Points on a hilly landscape, in no order, each with its height.
From any point a ball rolls to the lowest of the 2 points nearest to it. It stops when none of these is lower. Distance is the straight distance between rows; heights are no part of it.
Dezi: [ 0.28  1.98 -3.16 -3.61  2.38  1.79  3.14  0.53 -1.40 -0.74  3.00  0.24
  0.90 -0.77  1.85 -3.45  1.10  2.62 -1.97  0.09  1.53]  h=851
kaz: [ 0.58  0.70 -0.45 -0.52  1.68 -1.45 -2.31 -0.62 -0.46  0.16 -1.07 -0.85
 -0.48 -0.12  1.64 -1.87 -0.58  1.07 -0.67 -1.10  1.18]  h=242
mul: [ 1.03  0.80 -3.43 -3.45  0.88 -2.66  0.18 -0.10 -0.71  0.12  0.78  0.56
 -1.82  1.44  2.25 -1.06  2.00  0.08  0.42  1.81  3.23]  h=647
Toz: [ 1.60  0.81  1.36 -1.04 -2.60  1.38  0.97 -0.92 -1.93  0.34  0.26  3.99
  0.57 -1.03 -1.79  0.59 -0.01 -0.17  0.87  1.10  2.75]  h=492
tef: [-0.18 -1.27 -2.81 -0.49  2.63 -3.67  0.75  0.08 -0.36 -0.87 -0.53  1.30
  0.05  2.41  0.33 -2.96  0.83  0.10  0.01 -1.71 -1.00]  h=494
gis: [-1.26 -0.38  1.97  0.24 -0.16 -1.79 -1.06 -1.96  0.25  2.19  2.27  0.49
 -1.29 -2.95  1.43  0.73 -1.79 -2.31 -0.64  0.51 -4.43]  h=566
feb: [-0.35 -1.42  1.85  1.63 -2.03  0.16 -1.77  1.91  1.06 -1.80 -2.28 -2.21
  1.36  2.29 -0.94  2.25 -1.53  2.55 -0.13 -0.74  1.95]  h=285
nedep: [-1.71 -1.71 -0.12  0.43 -1.42 -1.47  3.49 -0.08  0.98 -0.62  1.97  2.43
  0.26  0.03 -0.77  1.82  2.16 -2.43  1.16  1.33 -3.51]  h=817
gapi: [ 0.75  0.53 -1.65 -4.00  0.21 -0.10 -0.14 -0.08 -1.88  0.04  2.04  2.65
  0.99  0.45  0.97 -1.90  0.73  2.06 -0.94  1.25  4.00]  h=571
sop: [ 2.01 -2.29 -0.58  2.00  2.16  2.48 -0.97 -3.02 -0.19  2.33  2.03  1.20
  0.07 -0.86 -3.23 -3.45  3.47 -1.22 -1.29 -0.75 -2.33]  h=681
Bolu: [ 0.41  0.32 -3.59 -3.61  1.79 -2.19 -1.48 -0.18 -0.95 -0.51  1.34 -0.08
 -0.40  1.83  1.42 -2.37  1.56  2.49 -0.87  0.38  4.04]  h=685
poz: [-2.48 -1.22 -1.84  1.51  1.05 -3.63  2.37  2.18  1.38  0.29 -1.05 -2.20
 -2.94  1.25  2.79  1.08  0.49 -1.77  1.10 -0.52 -2.78]  h=698
neru: [-1.98 -2.20  0.86  3.02 -0.10  0.99 -0.74 -0.42  1.17  1.69  0.71 -0.24
 -1.62 -0.69 -0.88 -1.30 -0.32 -1.51  0.39 -0.17 -5.91]  h=340
Nesi: [-0.47  1.67 -0.75 -2.52  0.36 -0.27 -4.88 -1.53 -0.07  0.53  0.47 -3.18
 -2.03 -0.44  1.71 -1.62 -1.33  2.31  0.34  1.17  4.21]  h=522
Lal: [-0.11  3.38  0.36  0.22  0.19 -0.33 -1.51  0.22 -0.63  1.14 -1.45 -2.59
 -2.32 -2.44  3.29  1.03 -1.48  0.30  1.19  0.87  1.37]  h=381
gesu: [ 1.78  0.97  1.19 -0.40 -1.12  1.48  0.24 -2.24 -1.85  1.42  0.99  3.15
  0.61 -2.68 -1.72 -0.18  0.08 -1.52  0.24  0.67 -0.01]  h=576
zez: [ 2.17  1.62  1.48  2.55  1.09  3.71 -1.31 -0.07 -0.85  0.66 -2.63 -0.50
 -0.75 -0.27 -2.20 -2.60 -0.04  0.27  0.59 -0.96  0.06]  h=445
rubez: [ 1.09  3.65  2.47  1.44 -0.90  1.78 -0.72  0.60 -2.25  0.69 -1.99 -1.58
 -1.07 -2.60  1.59  1.36 -1.41 -0.17  1.50  1.07  0.61]  h=302
suga: [ 0.06 -1.65 -1.69  0.41  1.12 -1.41  0.75 -1.16  0.09 -0.34  0.27  2.61
  0.61  0.89 -1.71 -3.27  1.57 -0.65  0.13 -1.56 -2.10]  h=386
riruz: [-2.55  1.02  0.23 -1.33 -1.26 -0.15  2.36  1.63  2.94 -0.19  0.40 -2.08
  2.50  0.56  0.66  6.08 -0.71 -0.85 -1.46  1.50  0.00]  h=363
Lunib: [ 1.32  0.26 -2.52 -3.28  0.98 -1.00  2.28 -0.24 -2.05 -0.18  2.39  3.91
  1.10 -0.04  0.58 -2.54  1.66  0.19 -0.78  1.16  1.57]  h=434
pak: [-0.76 -0.41  0.63 -0.95 -2.20 -1.30  3.13  2.28  2.00 -1.63 -0.35 -0.96
  1.15  1.44  0.51  4.50  0.03 -0.03 -0.10  0.93  0.46]  h=271
muf: [-1.48  0.16  1.46  2.11 -1.48  0.90  0.36  2.81  2.21 -1.77 -2.60 -3.18
  1.99  1.50 -0.43  3.70 -1.36  1.25 -0.77 -1.04 -0.34]  h=219
zag: [ 0.80  2.63 -0.31 -1.53  1.67  0.93 -0.98  0.15 -1.79  0.63 -0.23 -0.45
 -0.10 -1.59  1.86 -1.58 -0.87  1.13 -0.32  0.23  0.52]  h=60
sut: [-0.21 -1.14  2.28  0.03 -1.24  0.05  0.48 -2.17  2.83 -0.31  0.65  0.14
  2.00 -1.34 -1.60  2.72 -1.35 -0.76 -2.10 -1.55 -2.69]  h=497
ziza: [ 1.14  3.91  1.42  0.84  1.85  3.40 -0.84  1.01 -2.85  1.15 -1.22 -0.82
 -0.65 -2.47  1.27 -1.33 -1.02 -0.07  0.28  0.24 -0.38]  h=218
tota: [-0.67 -1.01 -0.99 -2.56 -1.67 -3.65 -0.09  0.21  2.16 -0.73 -0.08 -0.56
 -2.31  1.49  1.41  2.09  0.56  0.28  0.79  1.32  3.08]  h=298
Kanor: [-2.78 -0.39  0.40  3.43  0.02 -0.83  0.21  0.91  0.66  1.28  0.37 -1.15
 -2.12 -0.55  1.92 -0.07 -1.38 -0.89  0.49 -0.39 -5.62]  h=240
zaven: [ 1.19  0.00  0.67 -1.24 -2.15 -0.27 -0.17  0.25 -1.84 -0.14 -0.02  2.59
  0.52  0.74 -0.27  0.51  0.19  0.89  1.21  1.51  4.82]  h=394
lim: [-0.50 -0.34  0.74 -0.94 -2.64 -0.89  1.11  3.04  0.64 -1.98 -0.97 -1.72
  0.25  2.19  0.61  4.52 -0.33  0.79  1.09  1.21  3.28]  h=172
gepiz: [ 1.39 -0.44 -1.21  0.03  2.88  2.08 -1.23 -2.52 -0.56  0.97  1.57  0.83
  0.47 -0.50 -1.72 -4.60  1.09 -0.29 -1.56 -1.56 -2.59]  h=718
pel: [-0.43  1.94 -0.33 -0.58 -0.44 -1.09 -3.78 -0.08  0.11  0.42 -1.41 -3.59
 -2.25 -0.20  2.60  0.71 -1.91  1.89  1.32  1.31  3.52]  h=454
lur: [-1.04 -0.69 -1.18 -0.16 -0.52 -3.15  2.64  0.81 -0.56 -0.32  0.98  1.84
 -1.34  0.89  0.61  1.24  1.16 -2.21  1.21  0.46 -2.28]  h=784
Fon: [ 0.51  1.32 -1.66 -0.06  4.28  1.83 -0.86 -0.40 -1.30 -0.23  0.09 -0.31
  0.65  0.54  0.32 -5.11  0.46  0.91 -1.89 -2.46 -1.96]  h=750
Depim: [ 0.40 -1.03  1.74 -0.16 -3.25  0.63  0.60  1.45 -0.45 -1.30 -1.00  1.01
  0.99  1.43 -1.26  2.71 -0.47  1.18  1.17  1.22  3.62]  h=284
gulik: [ 1.03  0.62 -1.93 -1.70  0.47 -1.68  1.46  1.64 -1.38 -0.79 -0.65  1.97
 -1.01  1.47  1.15 -0.92  1.66  0.06  1.43  1.08  1.93]  h=577
gor: [-0.07 -0.45  0.06 -1.02 -1.90 -2.88  0.00 -0.34  1.26 -0.32 -0.42 -1.17
 -0.52 -0.94  1.45  3.16 -0.96 -0.29  0.09  1.01  1.44]  h=421
niku: [ 0.10 -1.73 -1.33 -3.06 -1.46 -2.42 -1.80 -0.11 -0.13 -0.68  1.37  0.33
 -1.54  2.21  0.70  1.03  0.50  0.95  1.02  2.20  5.16]  h=430
piru: [ 1.18 -0.52 -1.92 -1.26  0.62  0.28  1.04 -2.15 -1.35  0.13  1.67  4.35
  1.42 -0.39 -1.95 -3.18  2.23 -0.49 -0.46  0.20 -0.65]  h=198
gepaz: [ 2.92  1.61  1.53 -0.67  1.11  4.92 -2.94  0.32 -1.76  0.51 -0.32 -0.98
  0.02  0.66 -1.39 -2.43 -2.05  2.85 -0.44 -1.61  3.43]  h=530
Zeme: [-0.58 -1.98  1.09 -1.71 -2.38 -1.28 -2.62 -0.49 -0.49 -0.74  0.97 -0.96
 -0.45  1.46  1.11  2.25 -1.18  1.47  0.69  1.74  5.64]  h=450
Zef: [ 1.67  1.85  1.03  0.28  0.76  2.82 -2.52  1.73 -3.26  0.18 -1.66 -1.19
 -0.20  0.81  0.19 -1.81 -1.42  3.28  0.81 -0.07  3.20]  h=564
Vizal: [ 1.30  1.17 -2.63 -1.83  2.90  2.61  1.85 -0.80 -1.36 -0.17  2.04  0.60
  1.29 -0.67 -0.51 -4.76  0.62  2.23 -2.06 -1.37 -0.60]  h=792
zosi: [-0.72  2.39 -2.58 -3.55  1.82  1.51 -3.27 -0.97 -0.49  0.55  1.95 -2.87
 -0.49 -1.07  2.21 -2.44  0.15  3.22 -0.67  0.62  3.84]  h=617
Dosek: [-2.57 -0.94 -0.23  0.75 -0.08 -1.02  3.17  1.40  2.82 -1.04  0.52 -0.55
  2.39  1.75 -0.74  2.91  0.59 -1.52 -1.33 -0.46 -3.48]  h=605
reri: [-2.16  0.15  1.53  0.15 -1.62 -0.78  1.77 -0.06  2.76  0.03  0.75 -1.44
  1.16 -1.36  0.83  5.39 -1.78 -1.26 -1.06  0.96 -2.31]  h=444
gepig: [ 1.66 -1.50 -0.62  1.68  1.06  2.40  0.05 -1.69 -0.12  0.60 -0.35  1.53
  0.56 -0.04 -3.76 -3.19  3.48 -0.73  0.05 -1.02  0.33]  h=635
nudul: [-2.05  0.49  0.92  1.81  0.15  1.39 -0.08  1.97  2.82 -0.64 -1.53 -3.41
  2.07  0.09 -0.22  3.06 -2.49 -0.35 -1.50 -1.47 -3.12]  h=136
Keki: [-2.67 -0.46  0.18  3.38  0.78 -0.87  0.65  1.62  2.01 -0.45 -1.79 -3.21
 -0.46  0.45  1.28  1.75 -1.93 -1.07  0.00 -1.78 -4.22]  h=243
nela: [-0.69 -2.57  2.27  2.54 -1.82  2.23  0.46 -1.86  1.04  1.89  1.53  1.07
 -0.06 -2.74 -2.28  0.76  2.34 -3.14  0.68  1.18 -3.63]  h=476
Zisur: [ 0.20  0.38  1.90  1.08  1.42  0.67 -2.73 -2.14  0.01  2.48  1.25  0.52
 -1.04 -3.21  0.15 -1.42 -2.82 -1.83 -1.55 -0.73 -4.39]  h=493
rabi: [-0.77  0.32 -1.76  0.73  1.29 -3.07  1.76  0.82 -1.41  0.58 -0.55 -0.26
 -2.34  0.41  3.17  0.78  1.10 -1.87  1.54  0.48 -1.78]  h=745
Lemo: [ 0.00 -2.79  2.22  0.10 -1.76 -0.16 -2.69  0.02 -0.26 -1.45 -0.78 -1.30
  0.62  2.55 -0.54  1.65 -2.14  2.86  0.43  0.05  4.26]  h=356
Kem: [ 0.79 -0.16  1.22  1.64  1.15 -0.26 -1.06 -0.10  0.72 -0.61 -2.18 -0.26
  0.18 -0.08 -0.31 -0.69 -0.62  0.31 -0.53 -1.67 -0.96]  h=351
Siko: [ 0.88  1.18  0.53  1.12 -0.92  1.14 -0.56  2.77 -1.91 -0.75 -3.10 -0.80
 -0.26  1.27 -0.21 -0.60 -0.44  1.67  2.03 -0.13  2.89]  h=595
zuliv: [-2.89 -1.27 -1.38  1.11  0.31 -2.48  4.10  2.88  1.99 -1.28 -0.25 -1.43
 -0.68  2.44  1.37  2.44  0.12 -1.60  0.58 -0.77 -3.19]  h=653
doga: [ 2.03 -0.38  1.99  3.06  0.29  2.52 -1.26 -0.82  1.04  0.18 -1.75 -0.67
 -0.10 -0.86 -2.84 -0.35 -0.30 -1.07 -0.02 -1.31 -1.32]  h=405
fid: [-0.07  0.63  0.78 -0.13 -1.10 -0.81  0.59 -1.69 -1.35  0.92  1.47  2.43
 -0.02 -2.58  0.48  0.82 -0.63 -2.09 -0.24  0.92 -1.93]  h=643
tob: [ 1.28 -1.02 -0.48  1.21 -0.71  0.70  1.19  0.31 -0.65 -0.64 -1.85  2.01
  1.03  1.17 -2.69 -2.44  2.66  0.16  1.31 -0.75  2.04]  h=578
fov: [ 2.86  2.17  0.13 -0.36  1.65  4.59 -1.61 -0.44 -1.26  0.74 -0.83 -0.40
  0.59 -0.31 -1.79 -3.21 -0.43  1.16 -0.79 -1.43  0.91]  h=488
Fone: [ 1.05 -0.33 -0.80 -0.05 -1.70 -0.35  2.65  1.69 -1.30 -1.42 -0.77  3.26
  0.10  1.94 -1.26 -0.30  2.23 -0.29  2.60  1.08  2.37]  h=506
bir: [-1.37  0.20  0.83  0.56 -0.99 -2.56 -0.07 -1.00  1.24  0.39  0.05 -1.47
 -0.04 -2.00  2.00  3.44 -1.59 -1.34 -0.11 -0.26 -1.48]  h=514
lod: [-0.20 -1.64  1.00  2.46 -0.84  1.21  1.19 -1.07 -0.16  0.22  0.18  1.87
  0.50 -0.72 -2.36 -0.18  1.77 -2.75  0.81  0.10 -2.01]  h=553
doz: [-1.28 -1.69  1.28  1.50 -1.13  0.45  1.69 -1.00  3.21 -0.64  0.75  0.01
  2.62  0.09 -3.02  2.26  0.80 -1.47 -1.61 -0.12 -3.15]  h=554
Sugu: [ 0.27 -0.67  2.41  1.37  0.19 -0.53 -1.87 -1.56  2.24  0.20  0.12 -0.43
  0.01 -2.09 -0.61  0.77 -2.97 -0.97 -1.70 -1.67 -4.00]  h=428
tufi: [-0.68 -3.17 -0.06  1.35  0.39 -0.57  1.25 -1.15  1.94 -0.40  0.45  2.19
  1.10  0.47 -2.73 -0.91  2.28 -1.61  0.05 -1.81 -3.07]  h=479

Call two points neighbours if one is among the 2 nearest of the other. Go from one point of each pair to the other, from neighbour to neighbour, staying as low as possible. Name the highest point that can't be avoided.
lim and Sugu -> fid
piru and Fone -> gulik
zag and suga -> Siko
Kanor and nudul -> Keki
piru and tota -> lod
tota and nudul -> Zeme
nudul and lim -> bir
